Each row is a point on a tangle of strands that fork, close into loops and nearly touch. The rows are in no order.
In the rows, 128 means zero.
Points whose rows are less than 80.1 apart are linked; no others are. Some points are linked to none.
z_738: [108 101 170  82 185 139 120 140 122 157 153 127 165 164 110 157 132 125
 148  99]
z_151: [123  88 114 104  86 152 102  29 173  84 114 121  87 108 113 110 130  97
  71 124]
z_523: [150 116 132 172 145  72 134 175  98 144 210 120 156  95 121 105 147 155
 170 150]
z_797: [117 154 121 125 149 154 159 164 177 139 117 104 145 137  73 132 141 158
  84  94]
z_437: [130 142 113 151 134 122 135 182  97 118  65 152  87  89 154  92 161 146
 138 182]
z_790: [142 141 158  96 111 121 135  69 202  92 107 108 133 162 118 106 144 124
  85 113]
z_804: [126 101 154 145  82  78  99  95 101 129 221 110 160 117 163  99 101 136
 158 146]
z_996: [124 112 120 158 183  96 136 226 113 165 127 144 107 133 168 107 135 133
 126 130]
z_519: [144 123 114 132  94 181 132  88 145 121  60 100 136 133 122  88 110 155
 105 129]
z_458: [137 119 184 132 112  85  56  91  93 136 197 149 128  80 137 123 136 132
 158 146]
z_577: [ 93 104  77 131 148 135 174 234 113 130 127 147 116  93 147 114 129 125
 138 142]
z_836: [157  94 185  54 120 102 103  97 153  97 168 136 129 138 125 163 172  87
 150 122]
z_114: [121 125 163 140 157 103  93 102  83 157 159 145 153 167 159  89 112 160
 173 147]
z_133: [151 174 112 153 127 105 181 173 134 109 123 107 130 124 105 140 143 143
 159 137]
z_890: [102 113 152  85 138 157 132  91 116 136 113 127 149 178 110 146 115 137
 159 112]
z_585: [112 172  56 125 164 155 182 200 135 118  80  98 118 130 155 101 156 142
 121 152]
z_566: [117  88 135 147 165 126  74 133 126 168  76 192  99  94 125 129 135 116
  88 137]
z_546: [132 135 157 152 155 128 107 123  98 156  57 156 118 148 134 113 128 152
 137 149]
z_557: [151 148 136 169 108  80  84 125 108 124 157 180 126  70 156 108 120 136
 149 144]
z_543: [142 139 153 147  83  93 156 115 112 102 190  85 138 141 139 168 109 117
 164 118]
z_46: [171 190 110 160  99 129 151 107 138  96  81  76 144 155 153 127 126 140
 136 143]
z_256: [123 136 135 112  56 176 146  87 132  87 110  61 131 174 171 138 100 102
 111 122]
z_824: [134 167 167  93 119 107 144 106 196  89 120 109 154 175 127 140 145 117
 100 104]
z_230: [111 146 149  76 141 139 142 101 124 129 144 105 149 198 116 158 127 126
 156 103]
z_186: [122 170 170 116 184 127 139 121 159 138  96  96 139 185  82 139 165 147
 105 111]
z_65: [128 179 103 123 142 168 141  94 114 145  89  83 146 199 128 132 116 145
 147 123]
z_397: [112 100 115 115  80 120  85  73 138  82 150 155 105  94 159 159 103  82
 110 125]
z_181: [127 170 113 129 106 161 164 124 188 104 134  72 145 142  76 103 134 166
  67  77]
z_516: [117 104 115 134 151 141 160 188 108 153  47 104  72 132 114  91 166 141
 105 151]
z_687: [114 150  64 152 149 121 170 188  94 155 199 111 139 134 139 106 127 138
 184 136]
z_63: [119  97 121  98  72 131  83  34 156  73 114 118  75 115 135 129 149  75
  81 137]
z_528: [156  84 173  64 144  93  77  86 129 105 189 154 140  96 124 155 163  91
 142 127]
z_917: [173 212  93 162 125 111 165 136 130 100  96  96 139 157 152 121 140 147
 159 141]
z_291: [131 112 136 124 100 147 153  94 201 102 131 104 129 102  68 123 127 122
  76  96]
z_166: [105  99 112 101 122 136  86  57 175  97 101 170 117 117 124 127 121 102
  88 130]
z_611: [126  89 148 148 154 107 108 197  67 162 101 156  65  91 135 117 164 143
 137 149]
z_672: [149 132 109 157 133 120 142 155 181 117  90 153 115  82  95 113 142 129
  92 139]
z_111: [129 107 109 133  79 147 168 138 120 115 118 118 120  87  71 148 113 137
 135 130]
z_50: [128 161 129 111 134 169 132  86 141 131  65  99 155 186 139 106 117 148
 118 124]
z_674: [150 115 178  95 165  83 109 120 150 126 193 145 180 156 158 121 138 122
 156 125]
z_983: [129 186  80 134 122 150 167 139 118 134 116  70 121 156  86 141 132 147
 143 125]
z_383: [133 110 142 126  89 103  96  85 135  94 161 158 120  90 142 162 106  94
 123 125]
z_552: [131 151 117 142 196 112 155 205 111 168 142 109 117 154 118 142 158 130
 147 124]
z_282: [139 129 116 152 145 146 163 161 150 126  66 100  97 115  82  72 168 163
 100 145]
z_815: [146 120 128 155 127 150 141 130 124 124  49 110  82  96  85  80 164 163
 116 164]
z_494: [127 148 157 116 102 115  52  53 101 119 108 176 103 105 163 119 123 121
 147 138]
z_24: [118 130 141 120 147 139 149 153 166 137 130 123 155 130  79 159 133 134
 100 100]
z_126: [115 182  94 130 134 167 171 161 165 135 128  75 135 137  66 111 151 171
  85  89]
z_506: [121 108 139 104 124 171 127  75 192 114 102 122 135 138  96  93 118 132
  80 101]
z_371: [140 129 104 154 113 150 127 120 148 127  51 158 136 109 144 106 107 135
 100 143]
z_554: [107  84 149 121 136 167 131 114 118 150  94 131 123 123  60 145 123 136
 114 125]
z_959: [122 152  91 129 133 140 166 161  93 151 197  85 135 137  88 163 120 138
 176 105]
z_337: [152 133 133 145 117 117 134 124 185 109  98 147 134 101  99 132 127 133
  98 125]
z_619: [127 181  92 134 159 146 145 117  98 160 135 106 147 195 148 130 103 135
 163 120]
z_877: [138 120 137 135  51 142 114  68  99 105  91 125 102 108 139 140 105 125
 126 143]
z_603: [140 114 124 152 142 100  75 124 133 129 129 191 120  62 120 148 122 116
 114 139]
z_485: [158 166 133 151 109 112 160 127 128 105  99  95 123 130  91 143 139 149
 146 135]
z_255: [108  79 106 141 131 137 138 205  77 154 135 167 103  82 130 116 125 138
 154 145]
z_849: [126  91 122 149 146 167 101 106 143 153  50 153  92 106  99  86 132 138
  73 138]
z_664: [127  93 150  57  94 111  73  73 118 104 154 165 102 152 163 132 158  88
 152 129]
z_808: [141 175 165 130  80 121 159 110 159  72 135  68 134 176 162 156 124 104
 113 113]
z_345: [134 163 101 130 108 160 141 120 154 114  79 125 174 159 166 121  82 140
 118 115]
z_898: [115 207  82 123 194 140 152 164 115 192 152 101 115 177 111 153 167 125
 120 105]
z_10: [104 189  89 115 139 157 148 144 134 144 150 108 163 182 130 161 101 139
 128  82]
z_873: [131 117 126  97  69 168 132  65 190  80  97  93 135 150 158  99 108 104
  74 111]
z_544: [109 200  96 127 194 139 142 174 127 174 169 110 146 177 113 166 146 137
 111  93]
z_510: [136 130 113 166 114 107 134 173  94 127 141 167 122  82 143 107 127 148
 162 155]
z_248: [122 123 108 136 188 101 159 232 101 157 110 111  86 148 167 116 157 127
 134 131]
z_59: [132 123  93 155 114 164 126 155  92 139  47 150 118 100 158  89 119 154
 132 160]
z_594: [152 136 166 128  77 118 122  63 154  82  95 110 114 133 147 132 127 115
 105 136]
z_191: [145 119 186 132 101  63  70  84 119 115 209 138 150  92 155 116 139 129
 148 150]
z_448: [140 133 141 158 156  88 137 155 103 150 188 117 158 131 122 126 130 149
 170 137]
z_180: [116 101 154 106  47 139 108  64 107  91 133 126  96 130 171 142 111  78
 126 140]
z_482: [129 130 108 161 124  97 117 189 113 118 131 190  99  43 145 105 148 134
 142 159]
z_657: [161  72 170  90 170 103  82 107 124 122 200 155 167  84 121 155 150 104
 141 123]
z_97: [149 188 100 146 157 102 177 176 117 126 152  93 120 137  96 146 167 139
 171 140]
z_888: [100 136 130 111 156 137 124 128 128 148 160 144 179 189 163 115  88 133
 159 108]
z_971: [108  97 122 130 154 182 150 154 141 166  75 106 104 141  77  96 131 149
  81 109]
z_715: [111  77 149 102  65 116 102  95 109 109 217 144 139 125 183 124  99  96
 151 129]
z_242: [127 136 138 111 116  80  45  46 141  76 126 154  82  97 136 159 160  90
  99 140]
z_725: [104 142 133  76 139 144 133 131 167 118 137 147 178 186 153 140 107 121
 123  88]
z_627: [116 119 145 140 187 108 112 138 101 180 170 135 161 179 150 105 115 147
 163 127]
z_23: [155 142 120 144 101 127  98  51 172  95  64 135 111 103 134  92 123 130
  78 143]
z_868: [160 144 152 123  75 136 128  58 152  85  67  87 124 155 163 112 123 123
 105 139]
z_961: [120 192  31 128 155 173 175 159  85 170 139 101 117 151 153 110 130 121
 176 137]
z_767: [123 128 116 127  91 145 145 124 126 111 131 136 159 145 150 144  74 128
 140 111]
z_954: [118 111 135 148 134 139 115 172  53 165  85 147  82 107 129 109 136 150
 161 158]
z_405: [114 104 137 120 149 176 139 117 175 147  80 121 131 140  87  95 125 144
  80 106]
z_173: [141 137 125 162 112  96  83 131 111 128 128 183 105  55 126 133 130 120
 134 146]
z_527: [155 127  92 145  64 152 133  89 177  91  85 119 124  99 141 109  90 123
  77 125]
z_748: [120 104 126 163 166  99 142 204  75 159 176 126 112 109 131 109 148 147
 170 150]
z_3: [147 160  94 148 110 122 183 174 133  90  94 113 116 103 117 129 148 153
 144 156]
z_14: [109  76 156  79 113 133  80  80  99 138 168 169 133 128 146 130 117 117
 161 127]
z_783: [116 123 155 103  80 135 154 107 137  98 158  84 140 149 108 177 105 112
 132 103]
z_874: [108  78 122  88  67 128  88  77 117  96 183 161 111 112 172 145 101  78
 131 120]
z_712: [127 102 172  78 151 110 119 102 141 117 158 153 156 156 139 143 132 115
 149 111]
z_504: [140 135 185 121 163 101 127 113 162 125 108 135 144 143  99 148 150 130
 121 124]
z_600: [109 140  70 130 122 159 182 192 122 128 114 116 132 120 107 129 118 143
 140 124]
z_974: [129  96 160 124  66  99 112  97 101 109 225 120 146 122 170 123  99 114
 154 135]
z_875: [123 104 128 104  68 149 132  88 154  95 116 135 134 134 152 143  87  99
 100 112]
z_679: [113  93  96 141 146 130 162 228 135 130 127 170 122  78 126 132 124 126
 124 130]
z_439: [124 127 107 139 159 163 167 177 136 139  55  80  80 128  99  65 176 154
  99 144]
z_144: [138 118  91 155  98 141 113 111 140 120  67 165 103  73 117 106 116 136
  99 148]
z_957: [142 120 110 151 148 116 163 200 179 113  90 146 104  74  95 111 170 134
  90 145]
z_699: [155 133 146 155 115 128 138 112 129 123  69 121 100  98  74 112 156 157
 126 157]
z_978: [117 106 147 128 110 114  97 101  98 137 171 175 151 125 165 100  89 144
 159 130]
z_359: [140 181  64 148 146 155 167 175 147 122  62 110 143 144 149  93 134 149
 119 138]
z_149: [104 110 126 113  93 107  33  71 103 123 186 181 114  80 163 117 108 102
 146 128]
z_227: [137 210  39 121 140 181 163 131  86 179 115  74 114 161 124 129 143 125
 164 137]
z_117: [125 103  96 149 113 142 125 144 125 126  77 168  91  59  99 115 135 136
 109 157]
z_424: [134 186 152 110 149 110 145 134 184 108 131 116 171 178 131 156 130 134
 112  98]
z_214: [131 138 161 120 149 112 117  99  93 138 134 139 149 180 157 113 118 147
 176 140]
z_762: [127  82 158  82 117 126 102  70 140 109 134 150 126 116  99 164 139 103
 129 122]
z_127: [121  95 130 134 169 130 138 192 134 159 149 155 154 111 111 155 114 123
 123 107]
z_176: [152 139 180 121 101  88 124  78 153  86 124 128 126 133 137 151 140 111
 126 134]
z_224: [109  96 155  53 105 135 121  95 115 117 150 131 146 191 156 134 121 117
 172 113]
z_786: [122 146 168 101 160 144 136 107 190 131  99 102 147 164  83 114 150 147
  86 101]
z_597: [149 124 115 150  53 150 151  91 196  82 117  95 122 104 128 114  99 109
  63 113]
z_984: [114  77 146  86 127 125  80  86 120 125 163 175 131  99 129 149 122 101
 141 121]
z_319: [139  98 170 111  82  84  91  90 130  80 208 141 119 109 185 136 142  76
 134 138]
z_142: [161 167 133 175  75  91 149 129 111  92 143 106 128 131 156 134 109 138
 165 144]
z_206: [166 188 105 178 117  96 156 139 118  98 110 120 133 133 161 123 131 146
 166 155]
z_104: [146 110 166 166 161  96  99 175  74 164 152 150 106  91 119 118 164 145
 156 157]
z_496: [134 131 152 128 136 135  99  79 153 124  60 159 127 136 129 105 124 137
 105 147]
z_540: [154 141 135 135  82 154 112  71 129 109  58 102 133 142 154 108 111 147
 124 145]
z_145: [120 142 103 128 110 175 164 126 150 133  98  93 148 148  94 117 105 153
 100 101]
z_579: [136  65 162 143 180 110 101 166  81 181 201 139 162 102 121 116 130 135
 139 135]
z_688: [119 116  82 151 176 100 160 211  82 163 213 103 130 115 125 101 152 137
 174 152]
z_85: [124 121 154  93 111 108  70  66 115 115 125 174 109 125 160 128 132 108
 144 136]
z_74: [122 165 123  90 102 167 145  78 119 119 105  68 148 205 139 139 109 131
 142 116]
z_587: [145 136 140 122 123 126  96  57 177  99  65 151 128 135 148  99 133 127
  88 145]
z_209: [126 104 124 132 135 134 139 152 151 136 125 156 143  98  92 159 113 119
 114 114]
z_134: [130  90 162 137 181 105 132 199 117 173  80 115  91 138 108 139 160 133
 111 124]
z_260: [106 165  81 128 193 115 172 236 132 147 124 102  95 150 158 124 167 120
 116 120]
z_979: [100 191  62 111 185 135 181 223 133 150 129  86  95 145 135 130 186 125
  93 114]
z_411: [134 157 142 127 140 111 145 123 161 113 128 134 165 164 137 145 111 131
 140 116]
z_222: [135 115 106 134 128  98  99 105 191  91 135 179 140  83 134 165 106  96
  95 116]
z_736: [127 137 171 110  92 113 158 112 141  91 184  80 141 162 137 181 118 103
 150 107]
z_48: [115 131  93 129 179 129 160 209  93 184 201 101 131 139 100 150 143 131
 158 112]
z_644: [132 123 162  89  83 127 129  63 179  73 107 104 111 164 145 124 151  95
  96 130]
z_456: [ 97 119 106 124 161 179 151 172 119 183  72  92 119 169 100 111 126 147
  97 106]
z_637: [137 110 139 143  94 113 144 125 107 124 193 120 148 118 125 151  92 129
 172 114]
z_421: [138 116 181 119  69  93 111  92 133  79 174 129 107 141 191 140 137  77
 130 143]
z_612: [119 134 156  82 139 159 138  88 198 108 103 116 146 163  99 101 141 138
  85  98]
z_593: [120  57 160 123 169 141  96 148  91 174 141 169 132 100 103 157 121 120
 131 123]
z_507: [106 118 111 107 131 169 139 138 168 139  91 157 163 143 128 125  84 132
  89 102]
z_306: [126  89 123  96  69 163 126  53 191  72 111 100 106 138 144  94 125  89
  70 116]
z_576: [142 150  84 142 100 147 176 159 138  84  76 105 110  75 119  90 150 151
 139 173]
z_884: [141 117 130 177 102  72 119 143 101 132 212 133 157  98 141  96 111 159
 165 158]
z_310: [129 102  90 149 103 133 129 152 118 126 117 176 115  54 104 146 108 124
 121 141]
z_919: [133 194  70 129 154 155 170 130  92 167 114  75  98 156  96 138 154 131
 166 146]
z_990: [111 106 121 134 159 151 138 180 164 151 100 167 152 132 130 129 105 117
  85 106]
z_245: [103 203  28 111 169 174 184 189 131 116  97  78 120 130 171 104 164 132
 125 156]
z_621: [142  99 141 155 158 100  98 162 137 138 147 190 135  67 121 147 130 110
 115 134]
z_479: [154 191 131 152  93 120 164 107 148  90 114  63 136 166 139 150 124 133
 120 120]
z_695: [131 106 110 131  79 164 174 124 147 125 114  99 118  96  53 130 116 140
 111 113]
z_463: [108 134  78 136 188 122 169 220  93 170 165 104 103 143 129 124 152 122
 160 121]
z_794: [ 98 105 148 103 142 173 141 110 112 154  92 113 141 154  73 142 117 140
 128 115]
z_955: [105  86 129 120 165 147  86 116 138 160  82 188 124 117 136 126 118 112
  80 129]
z_11: [104 159 106 102 115 176 159 125 157 131 123  86 158 169  95 136 112 153
  93  88]
z_921: [142 204 103 138 143 119 162 121 103 151 174  79 129 169 107 158 138 127
 173 115]
z_338: [133  98 167 147 167 122 114 147 123 161  75 137 102 120  96 131 161 135
 109 143]
z_670: [108 108 116  94  74 118  64  53 136  70 120 129  61 127 159 139 168  63
  91 144]
z_330: [143 130 173 162 140 101  99 135  91 151 119 161 103  91 105 133 159 144
 156 151]
z_993: [157 118 105 148  83 156 107  58 178  86  76 117 117 101 139  85 106 127
  73 129]
z_172: [123 144 102 136 125 147 145 133  98 140 122 125 152 164 145 132  87 143
 161 124]
z_505: [100  95 132 111 133 106  26  90  93 149 198 180 133  63 145 108 113 116
 139 132]
z_805: [111 100 132 145 142 118  44 121  92 163 166 196 121  64 129 116 109 118
 134 138]
z_575: [127 120 155 104 133 123 131 115 144 114 146 143 157 146 131 159 112 122
 139 111]
z_251: [129  89 160 151 171  97  99 145  84 185 208 113 168 128 122 104 129 154
 156 150]
z_853: [110  74 151  75 123 113  91  91 110 138 194 159 156 152 159 105 120 125
 169 125]
z_524: [144 126 140 149  52 129 153 100 130  89 126  99 117 119 126 165  98 110
 117 125]
z_914: [134 153 136 114  82 160 140  80 115  99 106  67 143 188 173 138 105 125
 132 119]
z_194: [137 130 141 130  57 143 158  96 183  76 129  80 124 125 130 141 111  94
  71 111]
z_811: [ 94 114  73 126 162 148 187 226 102 150 106 117 100 130 147 113 130 131
 135 135]
z_403: [100 191  84 113 145 168 149 140 141 144 136  92 155 177 104 155 130 157
  97  82]
z_941: [138 156 149 140 153 137 124 110  97 148  70 121 136 180 137 118 126 151
 152 146]
z_56: [122 124 111 140 162 129 153 178  92 173 200 100 142 136  95 148 124 137
 179 116]
z_754: [162  95 156 161 175  83 108 190 119 148 182 162 146  72 128 134 146 123
 128 134]
z_649: [141 140 135 152  44 134 176 120 148  80 122  68 120 128 129 152 109 108
 107 122]
z_656: [122 113 121 152 200 103 138 211 102 193 197 115 151 151 140 113 132 130
 137 120]
z_857: [ 93 125 144  99 194 151 130 155 122 176 130 127 152 191 120 150 123 131
 127  99]
z_258: [105  94 108 112 157 139  68  82 147 127  92 193 112 110 129 126 117 109
  83 135]
z_254: [115 154  76 137 145 162 170 166 112 143 104  96 123 145  99 132 132 148
 141 125]
z_313: [153 130 135 161 120 114 103  95 140 119  76 151  97  83  84 116 158 144
 103 153]
z_124: [144 177  87 145 132 149 148 154 152 122  70 123 169 157 159 112 104 150
 125 124]
z_781: [115 153 127 117 164 141 153 171 132 153 153 102 154 146  77 173 140 143
 127  94]
z_132: [137 151 160 129 133 123 121  92 119 122  89 139 144 173 151 125 116 145
 154 138]
z_863: [115  88 121 119  92 155  96  62 123 122  99 150 107  86  86 139 107 125
 105 132]
z_37: [137 149 144 137 122  86  46  64 123 111 126 171  90  68 122 152 150 110
 122 139]
z_634: [147 123 136 134 129  81 123 123 191  94 147 169 155  87 125 168 121 101
 103 118]
z_15: [135 103 163 131 116  76  92 101 111 134 211 127 169 124 143 103 120 150
 162 146]
z_792: [135 148 176 118 160 115 130 109 142 129 106 106 139 171  97 147 153 141
 144 124]
z_643: [101 125 128  81 126 161 135 125 179 122 118 147 173 153 123 136  96 126
  98  87]
z_192: [123 203  80 124 177 145 167 153 101 180 132  86 103 168  95 145 168 126
 143 128]
z_988: [115 111 105  89 102  92  39  59 140  58 138 152  75 119 160 148 170  71
 104 130]
z_766: [133 129 116 179 112  87 112 159  85 144 178 157 140  91 155  78 118 160
 166 163]
z_86: [109 167 103 117 142 141 161 162 117 150 183  86 153 148  82 187 135 138
 142  81]
z_119: [125 103 114 129  64 156 104  49 116 107  94 125  91  86 102 132 107 120
 101 131]
z_729: [129 148 147 140 120 119  54  83  95 139  93 189 119 110 167 105 116 132
 140 151]
z_409: [123 208  99 114 154 143 151  99 110 168 173  81 136 180 103 174 136 131
 154 103]
z_844: [145 144 151 147 137  97  66  80 138 122  89 164  90  73  97 139 161 120
 105 156]
z_769: [133 139 119 152 144 127 136 147 102 139 118 149 149 155 158 108 102 148
 161 134]
z_872: [129 103 124 156 144 133 115 162 120 160  60 169  95 109 140 111 135 132
  89 145]
z_714: [139 101 146 161 170  77 123 205  77 155 165 130 108  87 135  99 167 146
 160 161]
z_935: [124 125 111 151 111 152 120 148  72 150  66 161 112 106 132 106 115 145
 147 156]
z_633: [126 127 127 159 167 117 131 182  99 159 117 159 136 144 156 109 121 143
 149 135]
z_509: [139 126 149 154 134 120 133 142  93 138 118 137 118 116  95 145 138 145
 163 148]
z_292: [122  75 147 150 196 112 119 196 103 189 187 133 160 141 138 114 116 134
 136 115]
z_703: [145 117 186  62 113  98 128 102 169  87 163 115 138 160 129 161 155  95
 139 108]
z_469: [127 106  85 140  91 143 171 167 117 112 120 147 122  77  96 139 105 142
 144 135]
z_692: [104 103 155  99 174 127 111 119 117 158 179 141 175 186 150 111 117 136
 166 119]
z_629: [122  75 168 102 167 135 111 132 112 152 164 149 161 127 107 159 125 123
 152 114]
z_691: [144 142 118 164 140 125  99 146 115 138  50 188 102  89 150  95 135 137
 111 160]
z_985: [109 115 121 124  97  89  41  73 114  96 209 168 111  75 173 137 113  89
 128 124]
z_960: [130 115 158 145 157 125 138 145 110 153  92 129 115 131  82 146 151 142
 136 136]
z_718: [135 124 157 136 146 146 110  97 125 151  43 147 118 148 127 101 138 151
 111 150]
z_711: [150 147 160 162  50 101 135 106 106  89 152 114 112 128 180 145 106 108
 142 139]
z_555: [126 114 110 129  87 145 129 109 137 112 104 157 146 113 146 136  82 118
 117 124]
z_5: [158 145 140 137 135  93 142 135 186 102 126 148 150 102 108 159 131 113
 113 117]
z_503: [118 125  90 145 142 152 165 193 117 143 103 151 142 126 130 116 105 139
 131 124]
z_563: [140 126  98 151 129 172 125 133 128 145  32 143 125 121 147  80 119 151
 102 157]
z_237: [ 86 203  41  95 182 151 188 197 134 130 128  83  90 122 162 119 181 120
 107 144]
z_784: [127 112 128 145 157 113 141 195 102 144  52 132  69 110 141  99 166 136
 117 164]
z_965: [136 153 181  83 125  96 135 102 177  88 139 105 145 170 128 158 155 109
 134 109]
z_779: [131 101 136 115  94  75  64  82 135  85 215 154 119  82 183 149 127  78
 118 126]
z_125: [112 165 131 108 159 147 147 112 104 159 142  92 138 188  90 162 132 140
 157 111]
z_763: [115 102 155  84  54 149 134  84 124  84 137 104 108 158 167 145 117  73
 117 132]
z_825: [153  91 152 139 130  85  98 123 127 123 209 165 153  64 127 146 118 121
 144 125]
z_882: [116  83 146 119 115 147 111  85 120 137 101 149 112  90  73 150 129 129
 112 133]
z_361: [133 104 109 156 139 157  86  72 157 125  66 159  97  91 100  73 129 136
  67 140]
z_590: [140 102 147 138 106  99 101 113 126 115 181 165 140  88 134 156 110 119
 144 125]
z_491: [112 142 108 144 196 116 137 182 113 188 216 107 168 165 137 116 125 134
 146 111]
z_942: [155 139 159 151 101 113 137  99 127 107 101 116 112 107  91 141 135 147
 135 148]
z_174: [162 146 187 144 131  78 109  95 139 110 133 143 129 107 121 158 147 131
 145 136]
z_586: [135  79 148 142 175  96 128 209  91 169 110 125  79 115 133 134 157 131
 127 129]
z_210: [107 119 137 127 174 145 131 145  94 174 111 129 137 178 125 133 110 141
 147 119]
z_991: [153 126 145 172  96  68  98 121 124 117 191 161 148  88 156 105 115 143
 157 146]
z_876: [132 144 136 164 139 120  79 132  95 150  83 201 113 102 165 100 122 136
 124 151]
z_58: [143 132 159 156  44 116 138  96 130  78 139 109 105 113 174 155 107  79
 106 140]
z_681: [115 169 148  99  76 141 159 113 171  74 146  67 147 183 154 149 125 111
  87  94]
z_746: [114 174  49 136 154 147 182 183  94 149 161 110 122 138 142 118 129 119
 180 142]
z_414: [121 108  92 136 143 127 170 226 160 119 104 147 103  75 109 120 151 124
  97 138]
z_529: [ 94 128  79 105 195 116 175 218  74 168 148  81  67 142 148 125 160 110
 148 134]
z_803: [134  95 115 132  71 166 157 100 175 105 123 104 124  90  65 118 102 131
  86  99]
z_520: [114 101 149  74 104 117 107  91 112 118 180 147 148 178 176 108 117 116
 171 124]
z_521: [126 138 145 111  99 162 154 100 196  97 132  85 138 135  79 116 128 143
  74  71]
z_62: [157 117 194 104 154  92  94  87 152 112 124 157 131 120 116 158 162 120
 128 131]
z_328: [105 113 115 128 166 167 144 170  99 187  77 118 119 169 115 127 117 143
 123 123]
z_938: [141 110 168 156 128  92  94 123  85 146 178 150 132  91 116 117 122 147
 170 147]
z_939: [148 184 123 153 157  96 164 147 106 145 184  82 132 148 103 156 141 134
 184 126]
z_462: [125  93 128  92 134 150 119  68 200 102 106 146 125 125 100 111 134 108
  75 116]
z_157: [118  78 144 123 168 157 117 115 160 165  68 146 112 131  93 103 135 131
  66 125]
z_618: [116 113 133 120  43 144  86  67  90 103 126 139  95 101 171 143  92  96
 127 138]
z_622: [122 178 105 151 199 111 151 195 132 163 162 120 151 173 136 143 146 131
 128 103]
z_90: [145 133 110 144  99 169 157 111 156 117  75  97 129 120  94  89 122 161
 105 125]
z_883: [116 121 112 139 147 135 154 189 117 155 150 140 154 133 119 140 105 133
 149 107]
z_68: [131 140 114 139 108 126 168 149 101 131 172 103 142 133 101 162 103 140
 171 113]
z_26: [138 167  89 117 107 181 139 104 152 117  69  78 169 178 156 105 102 152
 111 111]
z_998: [124  86 160  52  96 126 107  80 126 102 134 145 114 156 137 149 136 104
 146 120]
z_610: [119  74 148 144 144 128  79 146  83 172 167 178 129  74 122 125 119 128
 142 133]
z_570: [122 143 116 126  82 149 167 130 116 115 155  77 142 150  97 180  99 130
 149  99]
z_858: [142 122 169 133 172  92 119 130 131 138 196 123 178 145 132 130 121 140
 162 125]
z_843: [162  96 158 149 164  84 108 161 128 138 205 157 173  79 117 132 128 123
 133 128]
z_400: [ 99 156 124  99 147 146 143 140 142 137 163 133 180 187 150 151  98 134
 138  90]
z_966: [116 144 121 120 123 118 149 103 100 135 222  85 164 187 150 142  95 125
 174 101]
z_894: [128  99 164 159 141  92  86 133  66 172 194 136 148 107 122  95 132 161
 166 155]
z_500: [111  87 124 125 165 143 111 141 162 153 100 185 139 111 130 140 106 109
  82 117]
z_535: [132 148  89 146 115 133 159 180 114 101  70 140 106  77 153  92 154 144
 150 187]
z_602: [ 73 109  73 102 181 132 179 221  87 143 113  90  66 131 185 112 143 120
 142 138]
z_568: [117 107 135 107  47 172 141  89 139  88 111  89 133 146 167 141  86  93
 102 119]

A fork is a point with three links, a tip a point with one. Leave the first point through the second and follow the links. Name the first fork or tip that comes.
z_974, z_804 => z_491
z_657, z_528 => z_824
z_134, z_338 => z_919
z_540, z_519 => z_400

A piece is all that can be reached along the links. How many separate loops has the piece of each point below (a circle has one, a figure eight two, a Y none), and how many tips (points with one link)?
z_649 => loops 3, tips 6
z_74 => loops 3, tips 1
z_563 => loops 3, tips 1

Name the points in between on the shortest way along the links from the first point to the second, in order.
z_990, z_594 => z_500 z_955 z_258 z_166 z_462 z_506 z_612 z_790 z_644
z_998, z_786 => z_664 z_85 z_494 z_729 z_876 z_691 z_872 z_566 z_955 z_258 z_166 z_462 z_506 z_612
z_792, z_712 => z_186 z_786 z_612 z_790 z_824 z_424 z_411 z_575
z_803, z_919 => z_291 z_521 z_181 z_126 z_797 z_24 z_209 z_127 z_883 z_503 z_600 z_254 z_983
z_527, z_643 => z_993 z_23 z_587 z_496 z_718 z_546 z_941 z_132 z_214 z_114 z_627 z_692 z_888 z_400 z_725
